Each row is a point on a landscape with many peaks, with its height.
From any point a climber steps to the highest of the 2 points nearest to it. It stops when none of these is higher. Distance is the straight distance between rows; heights are no part of it.
<649> h=25.6: [-0.97 -1.32 1.53 4.10 1.45 -2.12 1.53 0.34 -0.11 2.20 0.42 0.75 1.49 -0.59 -3.77 1.29 -1.03 -0.46 0.91 0.40 4.53 -0.63 1.02 -0.14 -2.46 2.09 -1.02 -3.31 2.01 -1.79 0.44 -0.25]
<862> h=56.0: [0.73 -0.15 0.52 3.68 -1.46 -2.18 1.21 1.03 2.05 1.32 1.05 -0.61 -0.70 1.25 0.79 -0.60 -1.47 0.65 1.72 -2.77 3.32 2.66 -1.46 -2.06 -1.13 0.27 -1.53 0.83 2.95 -1.54 2.37 -0.16]
<708> h=28.3: [-1.75 -0.97 1.34 3.01 1.45 0.25 1.28 0.67 0.71 1.05 1.22 -1.37 -0.69 0.39 -0.97 1.53 -2.19 -0.25 1.68 0.29 2.85 -1.59 2.28 -0.99 -0.80 2.81 -0.93 -1.35 0.55 -1.40 -0.07 -2.21]
<90> h=62.1: [1.84 -1.16 -0.06 0.74 -0.32 -1.38 0.30 -0.65 -0.37 -1.69 -3.46 3.58 1.36 1.99 1.37 -2.54 1.31 -1.49 2.25 -0.66 -0.67 2.56 -1.86 2.50 -1.54 -0.57 0.37 -0.48 4.29 -2.02 0.75 5.66]
<10> h=59.7: [1.47 -1.04 -1.27 -1.14 4.28 2.74 0.78 0.17 0.77 -0.12 -2.11 0.28 -0.03 1.80 -1.03 -0.37 -0.20 1.69 2.32 0.05 -0.61 -3.10 -0.42 -0.12 -3.33 0.88 -4.59 0.41 0.59 -1.64 -2.31 0.05]
<8> h=54.4: [-0.36 0.22 -0.85 -2.66 5.30 2.87 0.58 0.51 1.34 -1.33 -0.32 -1.21 -0.43 -0.39 0.89 -0.40 -0.24 1.95 0.53 -1.73 0.71 -2.19 1.53 -0.14 -1.58 -0.55 -3.20 1.83 0.74 -0.63 -2.32 -1.59]
<512> h=49.1: [0.26 -1.22 0.74 0.14 -3.18 -3.62 1.00 -0.93 0.62 0.88 0.04 -0.49 0.80 -0.93 -0.59 -1.26 -0.03 1.22 -0.26 -0.66 0.99 5.68 -0.85 -0.11 1.26 -1.59 0.41 0.78 0.21 1.20 1.97 0.29]
<89> h=28.0: [-2.19 1.65 0.65 0.06 0.50 1.83 -2.19 0.38 1.09 -1.44 2.47 -3.17 -2.68 -0.70 0.95 1.63 -1.39 -0.04 -0.33 0.49 -0.57 -2.08 3.31 -0.61 1.31 0.51 0.64 0.96 -1.67 0.32 -0.48 -2.83]
<590> h=67.7: [-1.81 0.48 1.52 0.69 -0.95 -1.56 0.56 0.77 -0.07 1.36 2.48 -2.23 -0.20 -1.08 2.55 -0.15 -0.38 -0.26 0.02 -1.19 1.84 2.59 1.46 -1.75 1.97 -1.19 1.42 0.11 0.14 0.91 0.99 -1.75]
<557> h=37.1: [0.85 -2.89 1.17 -2.21 -0.20 -1.16 0.50 0.13 -0.15 -0.42 -0.58 -0.72 0.27 -3.34 -4.12 0.09 0.28 0.89 -0.51 -0.86 -0.37 2.59 2.42 0.00 -1.66 0.09 1.82 0.58 0.44 1.58 -1.27 -0.52]
<576> h=52.9: [-0.46 -0.59 0.79 2.36 -1.34 -3.53 1.54 0.31 1.18 0.68 -0.10 -0.34 1.47 -0.82 -0.22 -1.09 -0.70 -0.52 -0.07 -2.39 3.01 4.13 -0.99 -0.78 -0.27 -1.07 -0.20 0.89 2.99 -1.45 0.97 1.32]
<106> h=77.4: [1.52 -2.32 -1.84 2.22 -3.40 -2.29 1.80 -1.14 -0.23 0.40 -1.05 0.69 1.37 2.82 0.30 -0.76 0.24 -0.98 2.30 1.66 0.69 3.43 -2.55 0.26 0.81 1.21 -2.94 -1.23 -0.38 -1.72 0.73 1.92]
<317> h=40.4: [0.77 -0.79 -0.02 -3.96 -2.89 2.06 -1.43 -0.44 -1.91 0.07 -0.61 0.26 -2.74 -3.12 -0.70 1.04 0.45 0.00 -1.25 1.89 -2.79 0.78 0.32 -0.38 0.88 -0.06 1.83 -0.04 -2.89 0.97 -0.39 -0.24]
<169> h=24.0: [-0.77 -0.52 1.14 4.13 0.65 -1.70 -0.64 0.73 -0.70 2.14 -0.15 2.12 1.66 -0.23 -1.39 0.30 0.01 -1.06 0.73 0.70 3.02 -0.89 -0.67 0.03 -1.62 1.04 -0.69 -2.30 2.90 -2.53 0.81 2.67]
<702> h=35.7: [0.67 -0.41 -1.77 -3.25 -1.42 2.72 -0.61 -0.97 -1.60 -0.23 -0.96 -0.72 -1.34 -2.12 -2.20 0.96 -0.49 0.30 0.23 3.24 -2.11 -0.21 2.61 -0.85 -0.95 2.25 -0.32 -0.49 -1.63 2.08 -1.87 -0.62]
<837> h=60.1: [-0.35 -2.07 0.44 3.88 0.90 -1.82 3.70 0.79 1.88 1.56 1.11 -0.01 -0.20 1.99 1.33 0.39 -2.42 0.51 3.16 -2.67 4.14 1.24 -2.38 -0.85 -1.64 1.94 -2.47 0.39 2.24 -0.50 0.54 -1.84]
<841> h=59.0: [-0.18 2.56 -0.69 -2.21 0.34 1.22 -0.36 0.44 1.59 -1.40 1.66 -1.62 -0.13 1.42 4.70 -1.30 -0.75 0.80 -0.95 -2.42 -1.61 -0.03 -1.36 -1.23 2.59 -1.76 -0.42 2.28 -0.41 1.45 -0.15 -2.24]
<1015> h=70.8: [-0.52 1.57 -1.74 -0.44 1.83 2.24 -1.07 -0.60 -1.40 -0.25 -0.02 1.60 1.70 0.14 -2.66 0.64 0.05 -1.02 0.89 3.23 0.75 -2.95 4.38 1.06 -1.46 1.43 0.67 -2.28 0.88 0.25 -2.88 2.26]
<854> h=24.4: [-0.80 1.82 0.94 -3.05 -1.65 0.71 -2.64 1.18 -2.39 -0.01 0.22 1.07 -0.97 -1.75 3.00 1.46 2.40 0.28 -3.74 -1.68 -1.99 -1.83 -2.57 -0.36 2.13 -1.00 5.80 -1.25 -2.56 1.47 1.39 -1.15]
<918> h=62.3: [-0.87 -2.51 0.17 -0.53 2.95 -0.74 1.06 0.45 -1.12 0.94 -1.22 1.13 2.72 1.11 0.64 0.47 0.52 -1.37 2.58 0.49 1.30 1.37 0.73 2.62 -1.00 -0.71 -0.12 -0.55 2.79 -2.49 -1.53 2.42]
<730> h=73.0: [1.09 -4.12 -1.20 2.70 -0.15 -2.95 3.49 -0.91 -1.08 2.13 -1.32 0.99 2.11 2.60 -0.26 0.15 -0.12 -0.18 2.95 1.29 2.35 2.65 -3.83 0.24 -1.19 2.36 -2.68 -1.85 0.66 -1.03 0.04 0.02]
<715> h=64.2: [2.51 -2.59 -2.06 0.61 2.21 1.97 1.69 -0.92 -0.90 -0.15 -2.75 1.95 1.23 2.76 -1.55 -0.65 0.32 0.87 3.63 2.47 -1.07 -1.99 -1.48 0.98 -3.68 3.19 -3.42 -1.80 0.33 -0.79 -2.38 1.25]
<812> h=38.3: [1.11 1.89 0.37 -5.17 1.87 3.96 -3.06 0.86 -0.89 -1.26 -1.55 2.13 -1.68 -2.17 1.05 -1.94 3.20 1.28 -3.49 -1.35 -3.51 -2.51 -1.46 0.48 -1.41 -2.61 0.73 1.79 -0.20 1.29 -0.07 0.59]
<21> h=47.6: [0.15 0.24 0.48 -0.65 -1.59 -1.87 0.15 -0.24 -2.62 0.35 0.29 1.50 1.96 -4.43 -4.52 1.14 1.73 -0.79 -2.54 3.35 1.82 1.00 4.36 0.65 -0.99 -1.19 4.14 -1.95 -0.30 2.61 -0.37 0.13]
<712> h=67.8: [-1.27 -1.53 -0.67 3.38 -0.39 -3.12 3.41 -0.59 0.51 2.47 0.58 -2.13 3.30 1.27 -1.29 -0.24 -1.62 0.52 1.73 1.06 3.82 3.77 -0.22 -0.98 -0.31 1.88 -2.17 -2.54 -0.26 0.22 0.50 -1.94]
<102> h=31.9: [-2.09 -0.46 -0.17 1.90 2.15 1.21 0.52 -0.03 0.39 -0.56 2.19 -3.30 -1.16 -1.67 -0.54 1.37 -3.24 0.39 2.44 0.71 2.32 -0.52 4.37 -0.57 -0.23 3.74 -0.18 -0.70 -0.44 0.01 -0.31 -4.22]
<31> h=18.7: [1.07 0.47 1.95 -1.39 -4.08 0.45 -2.56 -0.28 0.28 0.17 1.40 -1.30 -3.94 -0.54 2.17 -1.32 -0.54 1.44 -1.21 -2.00 -2.76 2.20 -2.24 -1.29 1.39 0.24 1.56 1.11 -2.79 0.53 3.41 -1.40]
<746> h=78.3: [0.22 -0.55 -0.32 2.84 -4.16 -2.04 0.22 -0.98 -0.40 1.93 -0.77 -1.24 1.71 -0.21 -3.25 -0.43 0.32 -1.03 -0.03 3.68 1.12 2.67 -0.52 -1.22 0.87 0.73 -1.11 -2.76 -1.38 -0.59 1.71 0.24]
<877> h=52.6: [-0.80 -1.10 0.66 -1.81 2.25 -0.34 -0.05 -0.55 -2.17 -0.37 -0.59 2.37 2.56 -2.18 -3.39 -0.21 2.22 -2.39 -0.84 1.76 0.42 0.44 3.69 2.82 -1.09 -1.03 3.09 -0.45 1.55 1.50 -1.97 3.05]
<861> h=74.9: [-1.09 0.33 0.59 1.77 -1.40 -2.16 -0.25 0.34 -1.64 1.23 0.70 -1.06 1.56 -2.25 -2.20 0.31 -0.10 -1.35 -0.56 2.54 2.34 1.44 2.62 -1.47 0.59 -0.06 0.51 -2.05 -0.27 -0.94 0.91 -0.30]
<65> h=43.9: [0.75 -0.10 1.84 -1.61 -1.70 -1.81 -1.54 0.82 -1.29 -0.43 0.31 0.81 0.07 -2.42 -0.80 -0.28 2.40 0.34 -1.54 -2.18 -0.76 1.42 -1.05 -0.49 -0.67 -2.11 4.07 0.97 1.14 1.85 0.80 1.78]
<494> h=45.0: [0.95 -0.20 0.11 -1.69 -3.05 -0.24 -0.52 0.40 -1.75 0.45 -0.04 1.17 -0.76 -3.57 -2.62 1.79 2.87 -0.37 -3.15 1.62 0.60 0.26 2.14 -1.41 0.67 -0.52 4.86 -1.59 -2.32 3.75 0.00 -1.47]
<1002> h=63.7: [-0.02 0.28 -1.58 2.11 0.80 0.31 1.44 0.19 1.74 1.07 -0.48 0.03 0.31 3.90 3.27 0.48 -1.99 -0.68 1.96 -1.09 -0.76 0.29 -2.25 0.05 0.49 0.86 -2.40 0.29 0.93 -2.09 0.22 0.00]
<197> h=64.1: [-0.91 -1.40 -1.09 0.88 0.92 -3.70 4.29 -0.53 -0.53 1.54 0.40 -2.11 3.50 0.66 -1.30 0.02 -0.29 -0.63 1.72 1.40 2.24 2.96 1.65 0.64 0.62 -0.43 -0.88 -0.81 0.77 0.59 -0.96 -1.82]
<990> h=8.8: [0.94 1.38 -0.28 -2.22 0.25 2.74 -2.67 -0.63 0.10 -0.70 -0.90 -1.73 -2.55 -0.46 2.13 -0.66 -1.59 1.23 -2.82 -0.96 -6.04 -2.43 -2.56 0.55 0.55 -0.73 -1.06 2.69 -2.76 -1.12 0.84 -0.23]
<147> h=63.4: [-0.37 -0.37 -1.83 -0.41 1.47 -2.15 1.62 -0.59 -0.19 0.58 0.09 -0.36 3.59 0.42 -3.79 0.01 0.58 -1.14 1.50 1.69 1.83 0.40 3.50 0.98 -0.38 -0.97 0.69 -1.46 1.49 0.78 -1.81 0.44]
<503> h=21.9: [-1.74 0.26 0.69 3.86 -0.66 0.01 -2.05 0.15 -1.04 2.55 -0.84 0.93 0.15 1.00 -0.56 2.89 -1.65 -1.53 0.09 2.17 0.75 -2.11 -0.12 0.44 -0.29 2.36 -0.88 -2.03 0.54 -3.27 0.54 1.93]
<536> h=68.0: [-1.08 -0.10 -0.78 -2.22 -1.61 -0.47 0.86 -0.87 -1.68 0.99 1.24 -1.80 0.02 -2.87 -0.57 1.37 -0.62 -0.13 -1.18 3.95 0.93 3.28 3.19 0.25 1.60 0.31 2.07 -0.94 -2.45 3.16 0.47 -3.59]
<166> h=43.5: [-0.04 -1.72 2.03 -1.19 -2.84 -3.31 -0.39 0.46 -1.20 0.55 1.13 -0.04 -0.44 -4.14 -1.07 0.65 1.77 1.15 -3.52 -1.69 0.39 3.78 -0.54 0.21 0.36 -2.00 4.52 0.12 -0.18 1.80 1.35 -0.41]
<413> h=54.5: [2.34 -0.40 0.72 0.20 -2.90 -2.57 0.31 -0.31 0.02 -1.95 -0.86 2.00 1.16 -1.51 0.54 -1.32 2.04 -0.11 -1.03 -2.26 0.41 4.46 -2.13 1.83 -1.04 -2.87 2.67 0.68 3.68 -0.45 1.68 4.20]
<564> h=48.5: [0.64 1.47 -1.24 0.16 -5.09 -2.40 -1.73 -1.78 -1.78 -0.93 -1.32 2.58 -0.17 0.41 2.39 -0.87 1.95 -1.92 -1.47 1.22 -1.27 1.50 -3.18 1.13 2.83 -2.26 3.98 -1.27 0.20 -1.46 2.83 4.80]
<728> h=75.9: [-1.16 2.01 -1.39 0.88 4.45 4.58 -1.74 -1.09 -0.08 -0.20 -0.59 2.20 1.17 1.74 -1.77 -0.49 0.13 -0.91 1.49 2.05 0.37 -5.07 2.89 1.78 -2.66 1.64 -1.85 0.12 0.44 -0.75 -2.38 3.13]
<549> h=49.9: [0.49 -0.58 0.86 -0.54 -0.68 -2.39 -0.53 -0.53 -1.49 -0.86 -0.98 2.47 2.76 -1.23 -4.37 -0.56 3.55 -2.46 -1.95 3.74 0.72 1.03 2.44 1.78 -1.08 -1.66 3.55 -1.57 0.47 1.91 -0.62 2.62]
<904> h=40.9: [-0.74 -1.19 -0.27 -2.75 2.50 0.88 0.40 0.50 -0.74 -0.19 0.47 -0.41 0.57 -3.44 -2.54 1.60 -0.14 0.44 0.35 0.10 0.71 0.71 4.11 0.92 -1.36 0.77 1.24 0.03 0.68 1.86 -2.31 -1.00]
<843> h=25.4: [-0.79 1.76 0.54 1.48 -0.29 0.76 -2.08 -0.11 2.32 -0.46 1.34 -3.02 -2.47 1.78 0.55 0.48 -1.72 0.31 -0.63 -0.77 -1.46 -3.08 0.62 -1.77 1.89 1.06 -0.86 2.02 -2.22 -0.02 0.34 -1.78]
<605> h=45.6: [-0.52 1.04 -2.40 4.59 -0.28 -1.92 2.35 -0.63 -0.82 2.40 -0.27 -1.03 3.11 3.18 -1.62 0.42 -1.60 -1.23 1.41 4.02 2.53 -1.30 0.60 -0.37 1.35 2.28 -1.56 -2.98 -1.00 -1.44 0.71 -0.95]
<127> h=51.3: [0.66 0.36 0.58 0.46 -5.20 -3.64 -1.41 -1.45 -1.27 -0.77 -1.46 2.17 0.55 -1.51 -0.52 -1.49 2.93 -0.37 -1.41 0.60 0.48 3.45 -2.72 0.55 0.20 -2.17 2.83 -1.55 1.24 -0.73 2.87 4.57]
<954> h=31.3: [0.93 -0.29 -1.97 -2.49 1.14 3.34 0.14 -0.51 0.19 -1.02 -0.54 -2.05 -1.75 -0.55 -1.12 -0.26 -2.11 1.92 0.86 0.95 -1.60 -0.73 2.05 -0.91 -1.14 2.10 -3.80 0.51 -1.49 0.68 -2.06 -2.25]
<821> h=22.8: [0.54 2.15 -0.61 -1.28 -1.28 2.02 -2.00 -1.16 1.06 -1.31 1.62 -2.88 -2.21 1.32 0.80 -0.18 -0.24 1.01 -2.20 0.11 -3.27 -1.85 0.52 -2.31 2.05 0.27 -1.50 2.06 -4.40 2.63 -0.57 -3.37]
<784> h=47.4: [1.55 -0.96 0.45 -3.33 -1.79 -0.38 -1.27 -0.60 -2.21 -0.60 -1.18 3.38 1.01 -1.32 -2.53 -1.46 4.05 -1.59 -1.43 1.74 -1.08 0.41 0.27 0.70 -0.09 -2.38 3.62 -0.84 -0.64 2.56 -1.03 2.37]
<619> h=71.0: [1.76 -0.01 -1.00 0.57 0.80 1.90 -0.65 -0.30 1.37 -0.63 -2.37 2.08 0.52 3.55 0.09 -1.36 0.60 -0.82 1.67 -0.36 -1.45 -2.04 -1.54 0.10 -0.96 -0.39 -2.14 0.40 1.03 -1.23 -0.39 2.93]
<690> h=46.0: [-0.45 -0.66 0.84 -0.62 -5.17 -4.25 -0.77 0.05 -1.11 1.30 1.39 -0.56 0.16 -3.03 -0.33 -0.20 1.54 0.16 -2.47 0.62 1.29 4.79 -1.72 -0.74 1.00 -0.93 1.70 -0.37 -0.79 0.90 2.40 -0.05]
<887> h=68.8: [-0.10 -1.51 0.53 0.02 0.72 -1.09 1.37 0.73 -0.51 -0.24 -1.74 1.64 1.39 0.60 2.15 -0.41 -0.46 -1.24 2.12 -1.32 -0.05 3.43 -2.16 1.85 0.62 -0.97 -0.28 -0.17 3.23 -2.79 -0.19 2.66]
<515> h=22.1: [0.84 2.24 0.31 -1.97 -2.58 1.00 -2.55 0.22 -0.23 -0.32 0.73 -0.27 -2.59 -0.31 2.20 0.42 0.72 1.04 -2.74 -2.14 -3.84 -1.67 -2.08 -1.15 2.08 -1.18 2.99 0.80 -2.66 1.71 2.07 -1.19]
<752> h=38.7: [3.38 3.20 -0.71 -2.71 -4.01 1.33 -0.78 0.16 0.38 -2.25 -1.29 1.82 -1.75 -0.25 2.95 -2.29 2.37 2.72 -2.22 -3.80 -3.34 -0.20 -5.25 -0.67 0.96 -3.46 2.91 1.15 -0.01 2.45 2.91 0.52]
<117> h=46.1: [-1.52 1.09 -0.04 1.54 3.16 2.20 0.89 0.48 4.06 -1.81 2.89 -2.69 -2.28 2.00 2.44 -0.59 -1.64 1.09 2.16 -2.71 1.23 -2.91 1.86 -0.31 1.03 -0.24 -3.77 2.43 -1.41 -0.16 -1.13 -3.99]
<94> h=71.3: [1.27 2.19 0.02 -1.56 -0.43 1.56 -1.64 0.07 1.34 -1.17 -0.41 -0.61 -1.18 1.08 0.99 -1.49 0.82 1.23 -1.34 -1.75 -2.22 -3.02 -0.93 -2.09 -0.65 -1.51 -2.65 2.19 1.19 -0.20 -0.39 0.34]
<1027> h=81.7: [2.08 -1.19 -2.04 1.07 -3.92 -2.28 0.00 -2.78 -0.33 0.13 -0.86 0.96 1.55 1.96 -2.52 -0.99 1.32 -2.08 1.05 4.24 -0.40 1.68 -0.94 -0.24 1.94 -0.40 -0.95 -2.36 -2.40 -0.98 0.85 2.67]
<703> h=1.4: [-1.93 0.91 1.72 0.41 3.09 3.95 -1.78 0.39 0.84 -0.70 -1.14 -0.80 -3.48 0.61 2.07 0.85 -2.28 0.63 -0.29 -1.57 -2.33 -3.91 0.02 0.60 -0.60 1.56 -2.76 1.44 -0.40 -3.43 -0.66 0.50]
<14> h=56.8: [-0.46 -0.80 -0.69 4.44 1.67 0.17 2.95 0.37 2.00 2.36 1.26 -0.06 -0.32 4.79 2.72 2.02 -2.61 0.31 2.80 -0.69 1.20 -2.71 -2.50 -0.26 0.89 3.25 -3.34 0.61 -0.72 -0.90 0.03 -2.27]
<481> h=42.0: [-2.71 1.27 1.02 3.87 2.73 1.22 0.67 -0.05 3.26 -0.69 3.81 -3.01 -1.79 2.00 2.97 0.39 -2.55 -0.43 2.97 -1.13 1.55 -2.35 2.64 -0.57 1.85 2.19 -1.74 1.49 -1.93 -0.89 -0.01 -4.56]
<844> h=58.0: [1.98 -2.21 0.40 2.03 -2.33 -2.93 0.35 -0.34 0.55 -1.79 -1.89 2.37 0.64 0.31 -0.29 -1.63 1.12 0.15 1.03 -1.94 1.09 3.99 -2.12 1.67 -2.10 -0.79 0.46 0.04 4.83 -2.21 1.29 5.45]
<146> h=50.0: [-1.13 1.25 -0.40 0.30 5.08 2.67 0.08 1.03 3.28 -1.40 1.15 -0.84 -1.83 0.72 1.17 -0.15 -0.91 1.16 1.89 -2.62 1.97 -4.37 0.39 -0.67 -0.16 -0.31 -4.11 2.18 1.12 -1.83 -0.92 -1.84]
<965> h=29.4: [0.41 -1.19 2.17 -3.82 1.25 -0.12 0.13 2.31 -0.45 -1.57 0.92 -0.09 -1.02 -3.17 2.38 -0.19 1.13 1.40 -2.20 -3.98 -1.58 1.72 -0.69 0.68 0.74 -2.57 3.44 2.07 -0.32 2.62 -0.03 -1.68]
<924> h=31.5: [-1.53 2.36 2.80 -1.86 1.40 3.31 -3.44 0.80 -0.01 -2.46 1.14 -1.62 -3.02 -3.43 1.84 1.32 0.26 1.15 -2.46 -1.64 -1.48 -2.97 1.12 -0.63 1.31 -0.18 2.20 1.16 -2.41 0.37 -0.10 -2.81]
<819> h=41.8: [0.13 1.03 -0.61 -3.82 1.82 3.47 -2.05 0.73 -1.07 -1.53 -0.83 0.77 0.10 -0.68 -0.01 -0.28 2.15 0.82 -1.60 0.70 -1.81 -1.73 1.13 -0.64 -1.31 -0.86 -0.27 0.99 -0.45 1.80 -2.00 0.49]
<476> h=55.4: [0.89 -3.38 -1.08 2.98 3.30 -2.91 4.95 0.65 1.60 0.87 -0.46 1.21 2.51 2.23 -1.52 0.76 -0.78 0.62 3.59 -1.93 4.04 0.49 -2.05 1.26 -2.31 1.39 -2.02 -0.64 3.39 -0.87 -1.12 -0.99]
<963> h=77.8: [0.24 -0.49 -1.64 -1.29 -2.71 0.04 -0.38 -1.41 -1.78 0.54 -0.74 0.52 1.41 1.26 -0.62 0.54 0.90 -1.83 0.02 3.47 -1.11 1.56 0.11 0.36 1.95 -0.63 0.06 -1.20 -1.92 -0.45 0.32 1.65]
<713> h=45.9: [-0.65 -2.08 -1.32 -1.31 4.98 0.48 2.89 0.32 0.69 0.00 0.04 -0.80 1.07 -1.20 -3.13 0.66 -1.27 1.72 3.31 -0.60 1.54 -0.24 3.46 1.10 -2.82 1.23 -1.02 0.38 1.25 0.50 -3.16 -1.90]
<185> h=71.4: [1.15 1.21 -1.58 0.96 1.89 3.66 -2.18 -1.82 0.34 -0.82 -1.84 2.26 0.51 4.68 -1.00 -1.98 0.49 -0.85 1.40 2.84 -1.67 -4.98 -0.23 1.42 -2.53 0.78 -2.17 -0.07 0.10 -0.71 -1.72 3.94]
<912> h=34.8: [-0.28 1.84 1.19 -4.31 1.48 3.93 -3.70 0.86 -1.17 -2.33 -0.57 0.09 -3.08 -3.48 2.65 -0.02 1.16 2.05 -3.96 -1.25 -3.16 -3.68 -1.36 0.15 0.27 -1.27 1.60 1.25 -2.08 1.17 -0.43 -2.12]
<696> h=51.7: [-2.99 0.12 0.42 7.04 1.61 -1.78 2.15 0.44 1.71 1.85 2.46 -1.25 -0.42 2.96 2.46 2.47 -3.71 -0.51 1.73 -0.05 4.08 -2.63 -1.07 -0.61 1.83 3.82 -2.11 -0.85 -0.74 -1.44 1.28 -3.62]
<384> h=68.9: [1.65 -4.26 -0.60 1.14 1.57 -1.38 3.43 -0.06 -0.59 0.90 -2.12 2.07 2.26 3.17 -1.33 -0.26 0.55 -0.27 3.40 2.19 1.67 0.21 -2.80 1.37 -2.10 1.96 -1.62 -2.14 1.67 -1.42 -1.92 2.11]
<643> h=72.9: [-0.40 0.99 -1.29 -2.07 -3.55 -1.44 0.49 -0.67 -1.90 0.79 1.32 -0.53 0.47 -0.74 0.19 1.07 0.55 -1.94 -1.41 2.87 -0.34 2.42 1.51 -0.63 3.65 -1.08 1.51 -0.66 -2.58 1.54 0.21 -1.26]
<39> h=41.4: [2.47 1.94 1.03 -1.45 -2.88 -0.21 -0.98 1.02 -0.13 -1.91 0.39 1.56 -0.77 -1.39 1.39 -0.75 2.77 1.39 -2.44 -3.85 -1.23 0.11 -2.76 -0.69 0.26 -2.50 4.33 1.20 1.64 1.47 2.06 1.41]
<350> h=5.3: [-1.22 2.23 0.45 0.38 2.12 3.08 -2.31 -0.14 1.47 -1.05 -1.55 -1.09 -2.80 0.49 2.91 0.62 -2.21 0.63 -2.70 -2.38 -5.56 -3.71 -2.39 1.66 0.99 -0.25 -1.37 2.63 -2.20 -2.87 0.10 1.27]
<7> h=15.7: [0.60 2.11 -0.42 1.14 -2.16 1.25 -2.93 -1.73 0.27 0.69 -1.66 0.93 -1.63 2.65 0.30 0.32 -0.54 -1.14 -1.98 0.02 -5.10 -2.81 -2.51 0.40 1.34 -0.56 0.46 1.51 -1.90 -1.69 0.98 3.75]
<1020> h=36.6: [-1.67 -0.38 0.82 -1.43 3.26 1.57 0.20 1.28 0.30 -1.88 1.94 -2.44 -1.65 -3.71 -0.72 1.19 -1.54 0.36 1.13 -0.72 2.16 0.19 4.94 1.00 -0.84 1.40 0.30 1.05 0.37 0.86 -1.42 -3.23]
<693> h=71.6: [-1.79 0.95 2.02 2.15 -1.02 -3.70 -0.59 1.90 0.30 0.86 2.26 -0.96 0.83 -2.91 0.54 0.10 -0.15 -1.27 -2.37 -0.39 3.49 1.66 1.23 -0.70 1.86 -1.80 1.56 -1.13 0.99 -0.63 2.79 -0.88]
<879> h=51.2: [-0.40 -2.55 -1.52 0.15 5.03 -0.34 5.03 0.49 0.42 1.05 -0.39 0.26 1.48 1.89 -1.29 1.10 -0.47 1.41 4.26 -1.05 3.13 -1.62 -0.36 1.26 -1.97 1.35 -2.02 -0.97 1.44 -0.68 -2.17 -1.33]
<293> h=26.5: [0.64 -1.26 -0.81 -0.69 0.75 2.58 0.14 -0.69 1.63 -0.10 -0.39 -3.22 -2.63 1.66 1.75 -0.88 -2.34 2.22 1.33 0.52 -2.39 0.74 0.05 -0.87 -0.36 1.98 -4.67 2.39 -2.62 0.37 0.54 -2.95]
<938> h=33.1: [0.32 -2.20 1.65 -3.98 1.19 0.51 0.85 0.75 0.61 -1.26 1.27 -1.48 -1.04 -2.82 -0.08 -0.22 0.30 0.87 -0.71 -2.27 -1.28 2.36 1.12 -0.03 -0.79 -1.26 0.35 2.16 0.00 2.47 -1.06 -2.24]
<374> h=56.9: [-1.34 -1.47 0.79 -2.69 2.17 -0.13 -0.08 0.48 -1.85 -0.19 -0.69 2.18 2.18 -0.81 -0.10 -0.68 1.84 -2.81 0.70 -0.09 -0.18 0.69 1.12 2.99 -0.34 -2.44 1.96 -0.55 3.09 -0.71 -2.35 3.12]
<640> h=12.6: [2.08 3.49 -1.12 -1.48 -2.42 1.58 -1.43 -1.06 0.79 -1.40 -1.49 0.24 -0.86 2.03 2.58 -1.42 -0.53 0.63 -2.40 -2.04 -5.60 -1.09 -4.34 0.71 1.57 -1.62 -0.87 2.34 -0.95 -1.47 1.70 2.16]
<785> h=64.3: [-0.98 -1.61 0.64 4.74 -0.04 -2.64 3.53 0.12 1.97 2.30 1.68 -1.69 0.86 1.70 -0.47 -0.77 -2.93 1.30 2.23 -0.40 4.63 1.71 -0.86 -2.27 -1.32 2.59 -2.50 -1.47 0.78 0.68 1.69 -3.48]
<958> h=44.8: [2.16 0.76 0.23 -4.26 0.60 2.08 -1.80 0.79 -1.89 -1.90 -0.76 2.78 0.20 -1.86 -1.75 -0.60 3.62 -0.05 -2.59 0.74 -1.61 -1.41 1.00 0.05 -1.55 -2.03 3.16 0.60 -0.24 4.43 -1.42 1.22]
<165> h=21.3: [0.80 -0.37 1.00 0.76 -2.86 0.96 -0.51 -0.92 1.89 1.13 0.91 -2.29 -2.89 1.85 1.67 -1.20 -2.05 1.72 0.43 -1.22 -1.94 2.43 -1.47 -1.69 0.81 1.35 -1.86 1.68 -2.45 0.21 2.23 -1.59]
<523> h=63.6: [0.58 1.78 0.06 -1.17 -1.05 -1.18 -0.02 1.08 0.69 -0.41 1.85 -0.39 0.17 0.30 2.53 0.05 0.11 -0.61 -0.45 -1.98 -0.36 1.28 -0.21 -1.82 2.20 -2.50 1.79 0.64 0.64 0.94 0.68 -1.21]
<822> h=18.8: [-1.07 0.90 0.55 1.33 -0.81 1.72 -1.83 -0.17 -0.80 1.59 -0.86 0.24 -1.23 1.61 0.66 1.53 -1.48 -1.53 -0.86 0.49 -2.80 -2.10 -0.13 -0.05 1.36 1.16 0.01 0.33 -0.67 -2.81 -0.40 2.13]
<66> h=48.3: [-2.78 1.53 -0.45 5.56 -0.27 -2.97 1.43 0.22 0.17 3.38 1.15 -1.21 0.65 2.28 1.24 1.47 -2.78 -0.73 0.29 2.12 2.38 -0.68 -0.93 0.15 2.03 2.78 -2.55 -1.84 -1.14 -1.94 1.42 -2.21]
<768> h=67.0: [-0.46 2.00 -1.40 -1.00 0.67 0.39 0.60 0.55 -1.80 0.00 1.06 0.52 2.26 -0.65 -1.32 0.67 0.32 -2.05 -0.37 3.32 0.69 -1.46 4.87 -0.33 0.61 -1.21 1.25 -2.07 0.56 0.95 -1.42 0.47]
<817> h=26.6: [-0.49 0.78 1.54 -3.95 0.30 0.72 -0.98 2.45 -1.46 -0.78 0.34 0.65 -0.46 -3.03 1.21 0.64 2.32 0.18 -2.54 -1.98 -0.53 -0.79 -0.35 -0.85 1.48 -1.64 4.19 -0.20 -1.12 3.61 -0.68 -1.91]
<160> h=76.0: [0.52 3.14 -0.20 0.24 1.89 2.71 -2.69 -0.20 3.12 -1.54 -1.37 1.55 -0.53 2.65 0.84 -1.47 -0.17 0.28 -0.73 -1.59 -1.80 -4.43 -2.46 -0.58 -1.29 -1.03 -3.72 2.59 1.60 -2.31 -0.52 2.95]

Two climbers start at each pair of points below. Name the first point that both come to, or write none.
<481> / <523> | <1027>
<66> / <169> | none
<165> / <821> | <549>
<713> / <819> | none

Call two points neighbours if one is among the 2 nearest of the other. Go from one point of each pair to the other, from neighbour to neighbour, staying as high as possible. Name the lowest point that can't be avoided.
<712> / <160> | <147>
<65> / <1027> | <166>
<712> / <1027> | <841>
<728> / <160> | <619>

Where does a climber stop that starts at each point below?
<990> | <904>
<703> | <904>
<843> | <887>
<31> | <904>
